Each scene shows the same named points in several views. A view is turned or mirrored, shifted and resized as a whole, has a little noise and may leave points out.

Scene 1
View 1
q_531: -21	-9	1	-12	3	-7	7	12	6	2	4	-7	1	1	-4	2	14	-14	-1	4	5	-1
q_554: -18	9	0	-7	-10	9	10	21	10	16	-11	16	8	-2	-22	-1	18	-19	25	14	-11	18
q_914: -21	-5	-2	-9	-5	-3	9	19	17	7	6	4	3	-1	-12	0	14	-12	8	3	4	9
q_131: 3	-5	-8	-6	-7	3	-1	4	-5	11	11	-12	-2	0	2	5	5	5	-1	12	-2	-3
q_612: -8	-5	-3	-12	-2	-2	2	4	-7	9	3	-14	1	2	1	3	11	-6	-2	11	1	-2
q_22: -2	-21	-1	-2	6	-3	-2	3	-1	-2	16	-21	-8	-5	12	13	1	6	-20	2	0	-19
q_315: -7	-8	-3	-1	-3	2	3	13	8	5	10	-3	-3	-4	-4	7	7	-2	0	6	-4	-3
q_616: -25	-4	4	-13	4	-6	8	14	4	4	-3	-4	3	3	-7	1	18	-21	4	6	2	2
q_956: -5	1	-7	-10	-11	5	4	7	-1	17	2	-4	6	-1	-7	1	11	-3	9	15	-2	9
q_85: -16	0	-1	-12	-2	-3	5	11	-2	9	0	-5	2	4	-6	0	16	-14	7	11	1	4
q_393: -7	-15	0	-3	0	4	4	8	7	7	3	-9	1	-9	0	11	4	1	-7	6	-5	-5
q_860: -16	2	-2	-17	-8	2	8	10	1	18	-8	-1	11	1	-12	-2	17	-15	14	15	0	14
q_499: -11	0	-2	-5	-6	2	5	15	6	9	4	2	1	-1	-9	2	13	-9	9	9	-4	4
q_432: -10	-5	-9	-9	-10	-4	6	13	13	9	17	-2	0	1	-7	0	11	-2	5	5	7	6
q_500: -9	4	1	-4	-3	9	3	13	-4	12	-8	3	3	-2	-9	4	13	-13	12	15	-14	4
q_397: -8	-8	-7	-8	-6	-4	3	10	7	6	16	-8	-2	2	-2	2	9	-1	0	5	6	0
View 2
q_612: -3	-39	21	-6	2	-1	14	11	-23	-13	-6	2	-29	-13	-21	-10	8	13	-15	-8	13	-19
q_393: 2	-34	23	-18	17	-27	10	5	-13	-12	4	7	-15	7	-20	-27	6	8	-23	-10	3	-12
q_616: 18	-1	-3	-1	-2	-2	4	15	-29	-12	0	-4	-17	-19	-2	-3	7	0	-2	-1	8	-7
q_315: 6	-32	15	-2	13	-30	8	3	-10	-16	6	7	-19	7	-22	-17	9	-7	-18	-1	8	-19
q_397: 2	-33	24	0	1	-24	5	11	-13	-13	-4	-7	-27	5	-32	-1	10	-10	-16	-8	12	-21
q_500: 10	-24	5	11	10	-1	9	-2	-12	-9	14	35	-22	-11	-4	-19	2	9	-2	11	9	-24
q_22: -11	-58	24	-37	22	-36	26	2	-20	-31	-7	-24	-20	3	-33	-32	19	11	-44	-18	13	-8
q_956: 1	-32	29	13	0	-1	1	10	-8	1	3	29	-32	-1	-23	-4	-2	4	-3	-1	6	-31
q_531: 12	-10	6	-9	0	-12	5	16	-27	-13	-4	-13	-18	-10	-12	-5	8	-1	-10	-7	8	-8
q_432: 8	-22	23	10	-3	-24	-3	14	-9	-7	-2	-2	-28	10	-32	6	7	-19	-9	-5	9	-24
q_914: 21	2	7	10	-2	-21	-7	15	-14	-5	4	4	-16	3	-14	3	3	-19	-1	-1	3	-15
q_554: 26	8	1	35	-1	2	-10	8	-6	7	20	51	-19	-5	4	-1	-8	-9	21	18	1	-29
q_85: 8	-18	9	7	-3	2	6	12	-22	-9	0	8	-26	-15	-12	-2	5	4	-3	1	12	-19
q_860: 12	-7	17	16	-9	13	-6	19	-17	7	3	29	-26	-13	-8	3	-6	5	10	1	3	-23
q_131: -9	-56	32	-2	9	-14	13	3	-10	-13	-2	11	-34	3	-34	-13	8	6	-20	-5	14	-29
View 3
q_393: -4	-3	-26	-8	-29	4	-1	26	-1	-19	-4	5	18	-11	-8	8	-7	6	-21	14	11	-4
q_85: -6	-1	-13	-12	-6	9	-3	11	-7	-13	-11	2	3	12	-13	1	1	9	-8	5	-1	-5
q_500: -3	11	-18	-16	-6	17	-6	23	-4	-6	-14	13	6	11	-4	-3	-12	3	-11	12	4	5
q_499: -2	3	-19	-9	-9	5	-9	13	-2	-4	-12	8	8	4	-6	1	-8	9	-2	10	5	-3
q_397: -5	-7	-14	-5	-20	-11	-8	12	1	-13	-5	1	12	-7	-4	5	4	18	-7	4	7	-11
q_612: -12	-2	-11	-13	-17	2	-2	22	-4	-23	-4	2	4	4	-7	0	5	14	-22	2	2	-7
q_22: -6	-9	-12	-10	-46	-13	-2	34	1	-30	2	-2	28	-21	6	13	15	9	-38	4	5	-6
q_616: 2	-4	-18	-8	-10	16	2	4	-11	-14	-12	-6	10	13	-21	10	5	0	-6	8	-3	-5
q_131: -14	0	-11	-13	-20	-10	-10	29	4	-17	-2	10	7	-6	6	-4	-1	20	-21	3	8	-7
q_315: -1	0	-19	-8	-22	-2	-9	20	0	-8	-8	6	18	-8	0	7	-3	9	-10	11	7	-3
q_554: 1	12	-27	-11	12	24	-9	4	-6	9	-21	15	-2	20	-16	-6	-26	4	16	18	8	2
q_432: -5	-7	-18	-3	-14	-11	-10	5	1	-6	-7	3	9	-6	-7	4	-2	20	4	6	8	-14
q_860: -10	2	-21	-11	4	16	-2	8	-7	-11	-12	7	-8	18	-22	-6	-13	12	-1	9	6	-8
View 4
q_397: -7	1	11	-12	11	-11	1	5	5	-16	26	2	0	6	-5	-6	-7	8	-4	-6	8	-7
q_914: -6	10	0	-12	2	-6	-2	-12	-5	-8	12	-8	11	10	12	-7	-1	16	3	11	4	-21
q_554: 3	8	3	-9	-10	-7	-8	-32	-24	14	8	-24	7	10	8	9	4	31	-13	33	25	-33
q_131: 2	-9	22	-10	10	-10	0	9	5	-8	36	0	-8	3	-23	1	-11	7	-10	-9	25	-3
q_315: 8	0	10	-14	12	-4	-6	1	6	-17	20	-9	3	9	-9	-6	-7	13	1	-5	20	-7
q_85: -3	0	11	-4	3	2	5	-6	-5	11	14	-3	9	4	0	7	5	16	-5	5	14	-13
q_616: -4	5	3	-2	3	11	7	-6	-1	11	6	-2	19	5	8	0	8	12	8	3	7	-13
q_432: -12	6	8	-14	8	-16	-1	-2	-1	-18	26	-1	0	8	2	-7	-7	11	-6	2	3	-15
q_531: -4	4	4	-5	6	7	6	1	4	1	13	2	15	6	4	-6	2	8	11	-4	5	-9
q_499: 2	2	9	-10	5	-6	-3	-9	-5	-4	17	-10	4	7	-2	2	-2	18	-7	8	19	-15
q_22: 13	-11	19	-11	23	7	1	26	29	-22	29	4	4	5	-25	-12	-11	-4	15	-33	20	13
q_393: 13	-4	10	-13	6	2	-3	4	12	-11	25	-9	5	11	-17	-11	-12	4	12	-10	26	-7
q_956: -4	-4	15	-9	-4	-13	1	-7	-9	5	31	-6	-5	6	-13	4	-8	12	-13	9	23	-18
View 5
q_500: 5	-26	-5	10	5	-9	-3	4	14	2	3	20	-4	-10	5	-10	14	1	6	-25	2	-8
q_432: 7	1	4	8	4	0	-3	19	2	-1	5	13	4	-14	9	-3	-3	-16	-1	-6	14	-5
q_315: 11	-10	2	10	10	-6	2	12	13	-5	1	9	5	-16	0	1	9	-16	7	-17	15	-7
q_914: 10	-9	7	5	9	-6	-12	22	13	-4	7	22	4	-4	11	-15	-4	-14	-5	-13	10	-4
q_616: 17	-16	9	1	10	-6	-6	19	16	-7	-1	28	4	3	13	-11	2	-13	0	-20	-6	-18
q_393: 21	-9	-3	4	11	-6	6	5	16	-5	-3	10	10	-12	1	4	10	-17	14	-24	17	-3
q_22: 28	0	2	6	15	-3	21	7	13	-15	-14	-1	16	-18	-6	24	15	-31	24	-21	14	-18
q_612: 17	-8	-2	3	3	0	9	7	4	-2	-6	16	4	-7	10	6	9	-10	12	-19	-1	-16
q_860: 9	-14	-5	3	-1	-3	-8	9	5	8	5	30	-3	2	19	-15	0	4	-2	-19	-3	-4
q_956: 6	-9	-8	7	-2	-1	1	4	1	8	3	18	-1	-11	12	-5	5	0	5	-16	7	-2
q_85: 11	-13	2	5	4	-3	-2	13	7	-2	-1	23	0	-3	13	-6	5	-6	3	-18	-5	-15
q_499: 5	-15	1	9	6	-6	-4	13	9	0	5	18	0	-11	6	-9	5	-7	0	-16	7	-6
q_131: 10	-4	-7	9	1	0	13	3	1	2	-4	6	3	-20	4	11	12	-10	13	-15	10	-9
q_397: 11	0	4	7	5	0	4	16	3	-4	0	11	7	-14	6	4	2	-18	4	-10	11	-10
q_531: 19	-8	8	2	11	-3	-1	19	13	-9	-3	21	8	0	10	-4	1	-18	4	-17	0	-16

In a view up to two points have been moved. Name them for each view, in the order of its rows, or write none.
view 1 => q_500
view 2 => none
view 3 => q_393
view 4 => q_85
view 5 => none
